A landscape with many valleys, sampled at points; each row gives a point and its height.
From any point a ball rolls to the lowest of the 2 points nearest to it. It stops when none of these is lower. Distance is the straight distance between rows; heights are no part of it.
rure: [ 1.33 -2.21 -1.33 -3.32 -3.31  3.78 -5.76  1.68  0.85 -3.17  0.81 -3.97
  1.23  2.41 -3.05  0.90 -1.92 -2.74 -0.39 -5.83  1.46 -0.80 -1.36  1.07
  3.03 -0.22]  (h 473)
nez: [-3.08 -2.73  3.03 -0.70  0.71  1.37 -0.62 -1.41  1.79 -3.07 -2.58 -0.05
  4.68  0.43 -0.16  2.38  0.94  1.82 -1.52 -1.63  2.36 -2.32 -0.52  1.24
  1.27 -0.60]  (h 374)
vari: [ 4.48 -0.62 -0.36  0.07 -0.66  3.19  1.66  1.55  5.94 -1.80 -1.07  2.22
 -0.25  0.69 -3.77  0.57 -3.02 -3.17  0.78 -3.28 -2.52  1.13  3.64 -0.88
  3.88 -0.86]  (h 278)
ril: [-4.82  1.82 -1.97  1.56 -0.73 -3.03 -0.97 -3.16 -1.05  2.58 -0.31 -1.34
  0.02  1.71  0.69  1.46 -0.47 -2.56  3.61  4.30 -4.41  0.07 -1.68  4.32
 -2.04  0.41]  (h 545)
limob: [-3.91  2.03  0.97 -3.43  3.29  1.55 -1.78  3.46 -2.42  2.50  3.12  2.30
 -1.16 -1.02  0.36 -1.30 -3.02 -2.73 -3.01  2.94 -1.26  0.22 -0.41 -4.65
  3.70  1.36]  (h 599)
Kimo: [-0.10  1.09  3.32 -0.61  3.37  2.50 -0.34  4.27 -3.39  2.10  0.98 -2.03
 -1.71  1.76  0.18 -0.18  0.84  0.97  1.34 -1.12 -3.80  3.74  0.99 -4.79
  2.38  2.68]  (h 538)
kedi: [-0.50 -3.46 -1.35  0.71 -1.92 -0.51  4.45  2.57  3.40 -3.48  2.40  1.95
  1.88 -0.40 -0.41  0.94 -2.22  4.59  0.28 -0.84 -1.26 -1.41  3.14  1.75
 -0.25 -3.29]  (h 528)
zusu: [ 1.57 -3.20 -1.17  0.53 -2.92 -0.20 -1.47 -5.75 -0.11 -0.37 -2.85  2.94
  0.58  1.35 -0.07  1.12  1.38 -2.57  2.63 -1.31 -3.30  1.92 -1.55  4.01
 -2.74 -0.67]  (h 228)
fufik: [ 2.39 -0.86 -3.55 -0.04  0.94  0.71  1.22 -1.80 -3.43  2.53 -0.43  5.43
  1.59  0.30  2.33 -0.55  3.19  2.32 -3.34  1.22 -1.11 -1.02  0.54  3.18
 -3.87  0.53]  (h 359)
taza: [-1.45  4.48 -1.42  3.91 -4.26 -0.98 -3.57  0.35 -0.14  1.19  0.11 -3.71
 -3.83  4.55 -3.27  1.74 -4.51 -2.36 -1.02 -2.19  0.12  0.71  0.24  1.34
  1.78 -1.57]  (h 591)
tuli: [-3.72  2.34 -0.67  1.61  0.31 -0.21 -1.46 -0.97 -2.50  1.97 -0.72 -5.83
  3.97  2.80  1.15  0.70  1.37  2.49 -1.00  3.12 -0.26  0.99 -1.82  3.63
 -1.62  2.11]  (h 414)
lemo: [ 3.46  5.54 -0.86  4.17  2.98  0.37  1.93 -1.63  0.05  0.36 -0.87  1.10
 -1.71 -1.83 -2.59  1.27  0.66 -2.43  3.76  2.66 -3.01  1.62 -2.34  1.28
 -0.10 -1.40]  (h 366)
vakig: [ 4.72 -2.17  1.98 -1.66  2.77 -3.19  0.91  1.18  0.12 -0.81  0.02  2.10
  2.50 -1.80  0.39 -0.31  1.18  3.76 -1.91 -2.67  2.00  0.87  3.73 -6.14
 -1.23 -0.67]  (h 302)
sule: [ 5.40  2.84 -1.66 -0.59  3.06  3.34  3.63 -3.32  0.83 -1.50 -2.28 -3.10
 -1.07  0.92  0.37 -1.00  0.39 -0.79  1.40  0.39 -5.64  0.24  4.10 -3.74
 -3.20 -2.66]  (h 269)
vipi: [-1.55  0.67  0.32  1.80  0.58 -3.01  2.74  1.19 -1.33  2.80  0.97  0.17
 -0.71 -0.01 -0.72 -0.02  1.75  1.85  0.99  3.12  3.31 -0.37 -2.66 -0.30
  1.63 -0.15]  (h 318)
pupeb: [-2.53 -3.16 -0.70  0.89 -4.84  0.06 -1.53  2.50 -0.34 -0.18 -2.83  0.62
 -4.13  0.09 -1.44 -3.15 -0.51 -4.96 -3.14 -0.97  3.71  1.21  0.98 -0.27
  0.95  0.88]  (h 690)
Sud: [ 0.26 -3.19  3.63 -4.29  3.15 -3.66  1.21  0.70  1.19  1.14 -2.25  3.40
  0.31  1.21  0.17  0.13 -0.87  1.58 -1.59 -0.55 -1.01  1.61  3.87 -4.91
 -1.29 -0.33]  (h 280)
vore: [ 6.30  3.77  1.19  4.29  4.91  2.42  1.21 -2.33  1.38 -3.10 -1.89 -1.17
 -3.48 -1.96  1.02 -2.17  1.56 -2.64  3.64  2.60 -5.21  0.64 -2.79  0.13
 -2.53 -1.21]  (h 336)
zofab: [ 3.04 -6.76  1.55 -1.69 -1.01 -2.37  2.73 -1.72 -2.35  0.44  0.33  2.68
  0.86 -5.45 -0.70 -0.01  3.08 -0.76 -1.10 -0.20  1.13  0.63  1.36  0.68
 -3.18  6.38]  (h 403)
faba: [ 4.73 -1.13 -3.30 -3.12  2.00 -2.19  1.43  2.14 -0.02  2.42 -0.60  3.19
  0.48  1.05  3.50 -2.22  0.68 -2.12 -3.41 -2.17  2.13  1.92  0.73 -1.65
 -0.38  2.43]  (h 344)
sebe: [ 2.32 -2.20  2.30 -6.06  0.88  5.14 -1.31  1.65  2.31 -1.87 -0.60  1.65
  4.59  1.71  0.35 -1.68 -0.90  0.82  0.03 -2.88  1.07 -2.94 -0.88 -4.14
  2.44  0.26]  (h 438)
Suzer: [ 6.40  0.54 -0.32 -0.67  1.74  1.40  2.66  2.35  3.70 -0.81 -2.71  3.53
 -1.63 -3.38  0.09 -1.99 -0.44 -0.10  0.80 -1.11 -4.86  1.01  3.30  0.11
  1.46 -2.30]  (h 227)
vota: [-3.73  2.04  1.83  1.53  1.84 -1.29 -1.07 -0.76 -2.93  2.50  1.11 -3.67
  2.06 -2.24 -2.24  3.57  0.87  1.34  1.56  2.89  0.16  1.70 -1.70  2.89
 -0.26  4.87]  (h 389)
bazen: [ 4.05 -2.11 -3.62 -0.24  1.76 -1.18  4.27 -1.38 -0.69  1.07 -0.13  1.75
  2.68 -4.17  0.36 -0.80  2.60 -2.77 -1.70 -0.75 -0.11 -0.61  1.75  2.10
 -3.67  5.65]  (h 383)
desu: [-1.42 -7.15  4.09 -0.27 -1.70  0.14  2.66 -0.19 -4.43  3.80  3.07  0.13
 -0.62 -2.88  0.77  1.58  2.89  0.28 -1.87 -0.51 -0.33  1.46  2.06  2.30
 -1.15  5.39]  (h 409)
led: [ 2.66 -2.41 -3.31 -6.06 -1.33  3.36 -3.23  1.47  1.12 -0.39  1.35  0.61
  2.82  3.51 -1.99  0.07 -1.69 -0.75 -0.07 -2.61  1.30 -1.49  2.07 -1.51
  4.64 -1.50]  (h 455)
povu: [ 0.99 -2.53  1.22 -1.72  0.78 -1.19 -1.84 -0.64 -1.07 -1.67 -7.09  3.05
  4.16 -0.90  3.04 -2.59  3.93 -0.74  0.19 -0.55  1.53  4.98 -3.76  4.52
 -2.58  2.48]  (h 239)
Vonek: [-1.75  0.28  2.79  2.84  0.80  3.78  1.87  0.03 -2.24  3.64  0.31 -2.43
 -2.64  0.81  2.43  2.62  3.40  2.22  0.88 -2.36  5.57 -1.06 -2.45  0.30
  2.65  4.59]  (h 314)
vis: [ 6.93  0.11  0.05 -2.53  3.17 -1.26  3.73  0.30 -0.47  2.46 -1.09  1.20
  3.48 -0.58  5.46 -3.89  2.34  2.40 -1.93 -3.48 -0.16  1.36  1.99 -4.59
 -0.36  0.94]  (h 322)
lisom: [ 3.27  0.49  2.45 -0.25  1.54 -1.35 -0.71 -1.86  1.27 -3.15 -3.57 -2.36
 -1.32 -3.25 -0.52 -2.02  1.82  1.41  3.32 -0.86  3.19  0.81 -0.54 -3.89
 -2.19 -1.75]  (h 448)
Dif: [ 1.84  0.92 -4.41 -0.77 -1.85  2.23 -2.06 -0.99  1.66 -3.08  4.33  2.66
  1.10  0.89 -0.33  0.53 -4.62 -0.70  2.38 -2.12 -2.85 -2.17 -1.35 -1.59
  0.68  0.98]  (h 445)
tezos: [ 3.16 -1.15  4.97 -0.88  3.27 -1.98  1.35  2.72 -3.39 -0.75  1.23 -2.13
 -0.95  0.46  1.06 -2.15  1.22  0.72  2.19  0.49 -3.60  4.22 -1.37 -0.23
  3.65  3.39]  (h 520)
did: [-3.27 -3.36 -1.18  3.95 -2.16 -1.37  3.24  3.31 -2.01  2.76 -0.42 -6.10
 -2.81  2.78 -0.85 -0.92  0.58 -1.76  1.02 -1.51  5.88  2.20  0.83  0.60
  2.05 -0.61]  (h 722)
nimis: [-5.77  3.93  1.32  0.13 -2.04  4.27 -3.22  2.55 -0.65  0.20  0.67 -0.91
 -3.08 -2.13 -1.95 -1.96 -1.72 -2.19 -5.93  1.01  5.61 -1.92 -0.61 -0.41
  3.55 -0.91]  (h 643)
muda: [-1.46  0.95 -3.23  1.12 -4.46 -2.47 -3.67 -2.26  1.21  1.60  0.11 -4.65
  0.88  1.80  0.06 -0.71 -3.99 -2.56  0.42  1.79 -4.97  0.17 -3.22  4.93
  0.03 -0.85]  (h 523)
karol: [-0.83 -0.46  0.20 -2.35  4.37 -2.70  6.04  0.11 -2.65 -1.52  1.26 -1.00
 -1.40  1.71  2.81 -3.40  0.76 -2.09 -0.31  3.49  0.41 -1.09 -0.48 -5.03
 -1.84 -2.50]  (h 392)
lup: [-4.34 -0.44  2.00 -0.89  4.17 -1.37  1.69  5.08  0.46  5.62  5.30 -0.93
 -0.95 -1.97  1.08 -1.72 -3.10 -0.11  0.71  1.89 -0.72 -0.01  0.41 -6.77
  2.21  1.86]  (h 578)
doda: [ 2.07 -5.20 -6.65  0.02 -0.60 -4.28 -0.55  2.13  1.96 -1.12  4.26 -1.30
  3.73  1.11 -1.28  1.24 -4.27  3.04  0.42 -3.91 -0.76 -0.09  2.68  3.38
 -1.73 -2.71]  (h 561)
Vog: [-3.38  4.39  1.07  4.08 -2.57  2.69 -1.94  2.80 -0.77  3.80 -1.81 -2.28
 -6.43 -0.70 -0.36 -0.77  0.34 -0.37 -2.16  1.21  3.81  0.66  0.77  0.56
  3.03 -0.59]  (h 623)
Nogek: [ 1.09  0.35 -4.57 -1.22  2.82 -2.50  1.04 -2.27 -0.28  5.67 -2.90  1.80
  0.30  1.38  4.67  0.34  3.09  2.11 -1.37  1.61  1.26  0.14  1.47  4.57
 -2.59 -2.25]  (h 341)
mepe: [-0.48 -2.58  6.23  0.67  2.55  2.86  3.58 -1.61 -1.98 -2.73 -0.20 -2.20
 -3.00  0.23  0.92  0.69  3.76 -0.86  1.72 -1.54  2.25  0.95 -0.92 -5.34
 -0.42  2.14]  (h 183)
nok: [ 2.88 -0.88  0.82  0.73  1.87 -0.01  3.26 -0.37 -2.72  2.05 -0.32 -4.67
 -1.62  1.76  1.84  0.13  4.15 -0.30  3.53 -0.68  2.33  2.42 -0.09 -3.38
  1.01  1.39]  (h 243)
pog: [ 1.10  2.77 -2.53  0.24 -2.41  2.71 -5.30 -2.37  3.35  0.04  1.55 -2.08
  2.94 -0.13 -0.96  0.24 -3.99  2.07  0.82 -3.57 -2.27 -3.82 -3.46  1.61
  1.87  2.36]  (h 461)
sogo: [ 5.30  3.62  2.49 -0.27  1.47  1.46  2.95 -4.87 -0.58 -3.27 -0.59 -2.98
 -1.98 -1.10  1.04 -1.71 -0.95 -1.43  1.96  1.87 -5.06 -1.05 -0.39 -3.87
 -1.71  1.41]  (h 301)
Funi: [-0.98  1.70  0.36 -2.77  5.00 -2.63  2.21  0.82 -4.01  1.93  4.07  0.17
  0.29  0.31  0.04 -1.97  0.95  1.39 -1.70  3.03  3.55 -2.76 -0.44 -5.37
  0.11 -4.44]  (h 360)
Mut: [-4.27 -4.29 -0.41  0.05  3.98  1.53 -1.28  0.24 -0.46 -1.26  1.32 -0.62
  4.52  0.77 -2.39  1.10 -0.29 -0.67  0.53 -1.18  3.71 -2.34 -1.44 -0.16
 -1.85  2.59]  (h 331)
neta: [ 2.96 -4.00  0.20  0.86 -0.45  0.43 -0.58 -1.64  1.52 -4.26 -2.93  1.75
  1.04 -2.37 -0.85 -1.64  2.61 -1.48  3.10 -0.98  0.40  1.31 -0.75 -3.37
 -4.26 -5.85]  (h 430)
Tupop: [-2.55  2.13  3.96  0.33 -1.80 -2.18 -1.48  1.29 -1.08  0.10  1.34 -2.80
 -1.12 -2.71 -1.24  0.10  0.55  0.14  1.97  3.74  0.98  1.57  0.24 -0.91
  0.52  1.77]  (h 357)
buso: [-0.23 -0.30 -3.31 -0.37 -1.82  4.48  0.60 -2.80  3.14 -1.96  4.27  2.77
  0.65 -0.81 -2.39  2.85 -4.04 -0.15  1.28  0.92 -6.43 -4.80 -0.81  2.20
  0.19 -0.78]  (h 425)
mim: [ 1.94  2.29  0.44  1.62 -5.80  1.77 -4.74  0.56  5.21 -1.47  0.60 -2.45
 -1.02 -4.37 -0.73 -0.40  0.09  0.15  0.77 -1.65  2.32  0.30 -1.60  0.64
  0.24 -2.40]  (h 326)
fizut: [-2.60  1.06  0.43 -0.60  0.57 -3.92  2.16  2.66 -2.81 -4.52  0.93  2.26
 -1.75  1.33  0.32 -1.19  0.13 -0.73 -0.49  3.42 -0.52  1.74 -0.13 -3.05
 -1.54 -3.52]  (h 427)
fabo: [-6.40  4.30  0.16  1.13  0.98 -3.11 -2.66 -2.26 -0.11  1.09 -2.72 -2.02
 -3.28  0.84 -1.69  0.96 -0.59 -2.08  5.47  3.31 -0.93  0.07 -0.88 -1.78
 -2.56 -0.37]  (h 565)
sapif: [ 1.50  5.21 -1.12 -2.70 -3.04  1.78 -4.23  1.21  2.58  0.83  2.29 -0.87
 -0.30 -3.74 -1.03  0.27  0.16  3.37  0.43 -1.77  0.81 -1.94  0.87 -1.62
  1.91 -0.69]  (h 296)
limer: [ 0.30 -0.64 -0.91 -1.03 -2.30 -6.63 -2.72 -0.27  4.55 -2.24  0.03  5.30
  2.03  1.33 -0.25 -1.45 -5.14  0.79 -2.24 -0.85  1.27  1.15 -0.41  1.15
 -0.09 -2.41]  (h 608)
kefu: [ 0.95 -5.59 -3.25 -0.18 -4.02 -0.22  1.38  3.07  1.35 -1.81  3.46 -2.26
  3.59  2.87  0.40 -0.03 -3.72  4.49 -1.89 -4.07  2.06 -1.47  4.30 -1.05
  0.48 -3.33]  (h 547)
tima: [ 1.96  3.56 -1.86 -1.03 -0.64  1.53  1.51 -1.71  1.93 -0.05  3.36  0.82
 -0.47 -0.28 -2.49  2.13 -0.83 -2.53  4.58  3.62 -5.69 -0.94 -1.48  1.94
  1.58 -1.54]  (h 396)
kemir: [-2.89  4.60  1.94 -0.61 -1.80  4.57 -1.97 -2.47  0.09 -3.43  1.33 -3.98
 -0.96  2.31  0.33  3.98  0.94 -0.51 -4.67 -0.67  2.81 -3.31  0.44 -1.67
  3.95 -2.34]  (h 168)
sol: [ 3.54 -1.71  0.66 -4.29  1.52  0.88  1.03  3.15  1.73  4.34  0.22  3.04
 -0.87 -0.11 -1.26 -0.86 -0.06 -3.27 -0.72 -2.00 -0.97  1.61  3.42 -2.56
  2.70  2.33]  (h 351)
numif: [-2.70  5.59 -1.02  2.16 -2.55  0.46 -5.65 -2.13  1.69  1.31  0.17 -5.14
 -2.38  3.48 -2.71  1.31 -1.61 -1.26  3.49  0.91 -1.23  0.66 -0.37 -0.46
 -1.35 -1.36]  (h 579)
Tofid: [-4.07 -5.85 -0.69  1.21 -3.41  1.40  2.03  2.87  0.43  3.32 -0.82 -2.55
 -5.75  0.28 -0.73 -2.38 -0.31 -3.34  1.32 -0.55  4.60  0.07  3.71 -3.03
  0.29 -1.75]  (h 708)
Fara: [ 1.59  2.46  2.07  0.56 -4.49 -0.06 -3.70 -2.04  1.98 -0.13 -1.77 -2.60
  5.29 -0.96 -0.48 -0.96 -1.64 -1.41  0.05 -1.42 -0.80 -0.50 -2.01  1.15
  1.64  3.09]  (h 479)
duzi: [ 1.14 -0.05 -0.64  1.57 -4.13  0.68 -2.74 -2.44  4.41  2.68 -2.59 -1.56
  2.27 -2.36  3.00 -0.68 -2.38 -1.11  0.36  0.73 -3.10  0.01 -3.78  5.48
  0.75  2.46]  (h 501)
vus: [ 0.74 -0.56  0.08  0.65  0.84 -4.86  5.55 -1.68 -1.92  3.49  2.51 -0.99
 -0.18  2.49  1.70 -0.02  0.74  0.79  1.69  0.92 -0.21  1.71  0.15 -0.40
 -0.40  2.76]  (h 282)
dupez: [-4.03 -4.31  5.81  0.46 -3.02  3.44 -0.69 -2.25 -5.13  2.88  1.70 -2.10
 -2.23 -3.61 -0.84  3.04  2.86  1.93 -1.23 -0.99 -0.01 -0.85  2.36 -0.19
 -2.41  2.10]  (h 380)
nipe: [-4.98  2.72  0.05 -0.12  3.28 -0.02  0.08  5.52 -0.57  3.07  2.35 -2.64
 -1.79  2.80  0.17 -1.29 -0.42  0.45  2.19  0.92 -2.57  0.89  0.56 -4.54
 -0.21 -1.37]  (h 557)
tak: [ 0.66  7.81 -1.60 -1.21 -2.27  2.33 -5.26 -3.44  0.35  2.96  0.43 -1.44
  0.79 -1.06 -0.31  0.34 -0.15  1.70  1.58  0.53  2.49 -3.02 -2.43  0.47
  2.23 -3.80]  (h 270)
Lesur: [-5.33 -6.04  2.08 -2.26  2.94  1.25  0.29 -0.06  2.36  0.24  1.10  0.54
  1.30  2.54 -1.31  2.93 -0.75 -0.02  1.81 -1.51  0.01  0.05  2.36 -3.41
 -0.01  3.65]  (h 289)
Tadi: [-0.96 -2.21 -3.42  2.35 -1.38  3.46  3.23 -2.40  1.45 -0.14  2.61  1.44
  0.98  1.13 -0.95  1.78 -1.91 -3.30  0.51 -0.27 -1.44 -2.49 -0.60  3.61
  1.78  2.81]  (h 447)
funal: [-2.73 -2.38  5.08  1.21  4.40  3.37  3.18 -0.70 -1.34  0.02  0.62 -1.43
  0.06  1.77  0.38  3.28  5.08  3.27  1.30  0.29  2.93 -0.01  0.30 -1.05
  2.46  1.50]  (h 254)
gedo: [ 0.35 -1.02 -6.75  1.10 -1.76 -3.96 -3.21 -0.69 -0.55 -0.32  2.64  2.08
  2.90  2.61 -1.48  0.44 -5.19  2.11  2.28 -3.02 -2.14 -0.40 -1.00  4.75
 -2.63 -2.12]  (h 570)
luzal: [ 4.05  2.27 -1.83  1.49  1.48  0.02  3.24  3.65  1.90  3.54 -2.70  1.57
 -0.39 -1.16  1.48 -2.40  1.58  1.31 -0.88  0.93 -1.52  0.96  3.51  1.14
 -0.18 -0.70]  (h 190)
Moluf: [ 5.35 -1.94  3.21  0.98 -0.62 -1.17 -1.95 -3.43 -1.17 -1.36 -5.00  0.65
  0.54  0.11 -0.25  0.21  3.55 -0.90  1.71 -1.10 -0.83  5.30 -2.69  3.55
 -0.24  0.83]  (h 174)
Kigil: [-2.37  2.04 -0.61  4.50  0.08 -6.21  1.65  4.58 -1.67 -3.28  3.90  2.86
  0.62 -0.59 -0.60 -1.43 -1.75  1.75 -1.55  3.75 -0.54  0.09 -1.12  0.16
 -2.83 -1.99]  (h 457)
buf: [-4.03 -1.27  0.64  2.02 -3.70  4.09 -0.39  1.80 -3.06 -0.75 -0.21  2.58
 -5.33  0.26 -0.38 -0.25 -1.79 -2.55 -7.00  0.55  5.19 -2.12  2.08  0.05
  1.21  0.25]  (h 668)
nemez: [-4.58 -2.90 -1.05 -0.38 -3.39 -1.37  2.34  4.86  0.98 -1.97  4.64  0.71
  0.11  0.59  2.43 -1.99 -2.64  4.13  1.40  0.67 -4.28 -1.77  0.77  0.81
 -1.77  0.25]  (h 508)
medev: [-4.51 -4.07  2.31 -1.77  2.46 -1.67  1.80  1.54  2.02 -3.72 -1.86  3.06
 -1.30  1.84 -0.23  0.44 -0.61  1.36  0.96 -1.06 -1.02  1.10  1.97 -2.38
 -1.86  0.83]  (h 244)
bof: [ 6.17 -1.98  1.16 -0.26  4.60 -4.28  4.97 -0.18  3.05 -1.57 -3.25  1.65
 -0.78 -3.35 -0.20 -0.30  2.21 -2.09  1.23  1.32  1.17  1.23 -1.10  0.70
  0.04 -0.76]  (h 481)
bop: [ 2.34 -1.70  1.13  1.10  0.76  2.72  2.80 -3.68 -1.26 -6.24 -5.45  2.47
 -1.30 -2.69  0.46 -0.46  5.15  0.74  1.85  1.44 -2.88 -0.85 -0.87  0.35
 -4.50 -5.13]  (h 402)
fug: [ 2.37 -1.02 -2.31 -0.40  2.16  1.50  0.84 -1.99 -2.63 -0.35 -4.10  2.03
  0.78 -1.73  2.25 -1.92  4.34  2.72  1.03  1.01 -2.57 -0.77  1.07 -0.43
 -4.77 -1.58]  (h 376)
kek: [-0.30  3.24 -2.09  4.09 -2.06  0.20 -2.12 -0.93 -1.28  4.81 -2.73 -1.16
 -2.52  2.91 -0.41  0.73 -1.87 -0.96 -2.74 -0.03  3.32  1.36  0.49  2.68
  3.57  2.11]  (h 607)
Mediv: [ 0.25  2.89  0.13 -2.12  1.72 -2.61  1.46 -2.03  0.00  3.49 -5.95  2.38
  0.77 -1.12  6.13 -2.28  3.19  0.65 -1.64  1.66  2.24  0.71 -2.42  3.99
  0.28 -0.56]  (h 319)
Kulu: [-1.36 -1.09 -4.25  1.59  1.20 -4.18 -1.94  0.13  0.23 -2.46  0.14  3.89
  3.09  1.20 -2.10  1.68 -4.79 -1.45 -3.59 -1.70  3.98 -1.51 -0.73  2.53
  1.17 -2.53]  (h 594)
gur: [ 3.74 -1.33  3.52 -2.63  4.95 -0.79  4.44 -0.12 -0.69 -0.02 -0.52  0.79
 -1.41 -2.19  2.57 -0.98  2.32 -0.45  1.11  0.49 -0.54 -0.65 -1.65  0.91
  2.28  2.09]  (h 498)
vem: [ 2.37 -3.32 -1.00 -1.50  2.36 -0.42  0.27  4.11  3.80 -0.25 -1.80  4.55
  0.44  2.00 -2.78  2.09 -1.55 -4.70  1.15 -0.73 -0.11  1.98  3.66  0.39
  1.75  1.28]  (h 323)
zaf: [ 2.05 -0.70  0.09  0.79  1.86 -5.92 -1.03 -2.22 -0.07  2.55 -5.55  2.78
  2.08 -2.15  6.17  0.42  4.91 -0.90 -0.31  1.66  0.45  3.63 -3.71  5.70
 -3.19  0.53]  (h 287)
Zuf: [-5.52  2.11  0.80 -2.60 -3.11 -0.23 -5.36  2.09  0.55 -2.65  4.02  2.55
 -2.50 -0.86 -1.22  0.48 -3.15  1.33 -0.62  1.07  2.36 -3.12 -2.91 -0.98
  2.39 -0.82]  (h 631)
zolet: [ 1.94 -2.64  5.26 -4.67  0.47  2.07  2.13 -3.91  1.77 -3.45 -2.76  1.67
  3.10  1.11 -0.60  2.34  0.67  0.03 -1.51 -1.81  2.39 -3.36  1.19 -2.98
  2.33  0.04]  (h 411)
zagu: [ 3.02  0.95 -0.51 -0.15 -5.54 -4.55 -1.60 -0.01  1.07  0.04  0.75  1.68
 -0.74  1.57  0.96 -2.52 -1.61  1.04 -0.74 -0.53  0.69  2.29 -0.30  0.70
  1.31 -1.15]  (h 617)
dil: [-2.77  5.96  0.97  0.52 -2.19  3.09 -2.66  1.21 -3.53 -3.82  1.98 -1.96
  0.28  0.57 -1.75  3.04  3.57  3.47 -1.14  1.78 -1.11 -0.19  0.81  0.31
 -3.14 -1.42]  (h 311)
nefur: [-2.08  7.84  0.73 -0.60  1.17  3.46 -4.69 -1.77 -2.25  0.65  2.81 -2.12
 -1.39  0.75 -2.39  4.16  0.85  1.23 -2.82  1.11  2.40 -2.81 -1.11  1.08
  3.02 -1.73]  (h 235)
dolov: [ 0.95 -0.42 -2.42  1.75 -1.19  2.67  4.10 -1.41  0.31  0.08 -0.34 -0.83
  0.61 -1.81  1.40  0.17  2.00 -0.68  1.94 -2.22  0.19 -1.55 -0.66  1.59
 -0.64  4.23]  (h 413)
Totoz: [-4.13 -1.42 -3.56  2.91 -2.72 -2.73 -0.99  4.20 -1.37 -4.67  4.89  2.11
 -0.61  2.49 -1.75 -0.28 -2.74  1.37 -1.19  1.18 -2.74 -0.69 -1.41  2.65
 -2.35 -1.79]  (h 484)
Luso: [-3.20  1.44 -0.29 -0.12 -7.08 -3.58 -4.78 -0.60  0.84 -2.00  1.63  1.31
 -1.56 -0.61  1.53 -1.20 -1.47  1.92  0.61  0.69  0.66 -1.22 -3.75  2.14
 -0.77 -2.16]  (h 629)
tol: [-6.11 -0.32  2.90 -2.58 -0.56 -0.03 -2.46  1.41 -3.35 -0.44  2.88  4.80
 -0.84 -2.25  0.00  0.28 -2.14  2.81 -3.88  2.04 -0.03 -1.67  0.41 -3.37
  1.45  0.77]  (h 616)
dod: [-4.01  5.25 -0.16  3.16 -3.05  5.64 -4.14 -2.55 -0.17 -4.91  2.08 -3.74
 -1.93 -1.54 -2.35  3.97  2.41  0.83 -4.01 -0.96  1.70 -2.59  0.80  0.58
 -1.76 -0.21]  (h 256)
pul: [-0.82  2.71 -3.52  1.11  2.30 -0.23 -1.05  0.66  0.12  4.10 -0.86 -3.24
  6.12  1.01  1.43 -0.16 -1.64 -0.76 -2.50  2.77 -2.40  0.00 -2.23  5.37
 -1.01  1.24]  (h 435)
sus: [ 4.43  0.04  4.24 -0.40  1.55 -2.94  2.72 -1.63  4.64 -0.49 -4.90 -0.18
 -0.64 -1.43  1.17 -3.26 -1.33 -1.20  0.28 -0.19  3.83  1.42  0.16 -1.97
  0.76 -2.12]  (h 464)
bamek: [ 6.31  1.56 -0.64  1.51  5.04  1.63  5.62  0.63 -2.24  0.67 -3.86 -1.79
 -2.59 -0.65  1.20 -3.11  2.02 -1.75 -0.91  0.89 -3.06  2.99  4.14 -1.52
 -0.82 -0.25]  (h 233)
lufig: [-2.24 -1.08 -4.57  2.75  0.82 -1.36 -3.20 -1.59  1.77  0.25 -1.07  2.26
  3.08  3.29 -2.82  2.42 -4.14 -2.17 -0.67 -1.93 -1.38 -0.52 -1.76  4.42
 -1.11 -1.01]  (h 580)
feti: [-3.87 -0.60  1.81  0.62 -0.90  4.38 -1.44  0.35 -3.79  0.15  3.44 -1.66
  0.25 -1.54 -2.07  3.45  2.84  5.89 -0.96  0.43  0.41 -1.37  2.53  2.63
 -1.06 -0.40]  (h 347)

Where does a ball stop that starts at each point below?
neta -> Moluf
zagu -> mepe
rure -> medev
nemez -> mepe
tol -> Moluf
tima -> luzal
pul -> mepe

Call two points neighbours if one is among the 2 nearest of the other. Go from one point of each pair to the other, from neighbour to neighbour, staying as low as possible. Name the highest point that can't be avoided.
luzal and medev -> sol
bazen and kemir -> desu
medev and bazen -> Tadi
mepe and Moluf -> lufig
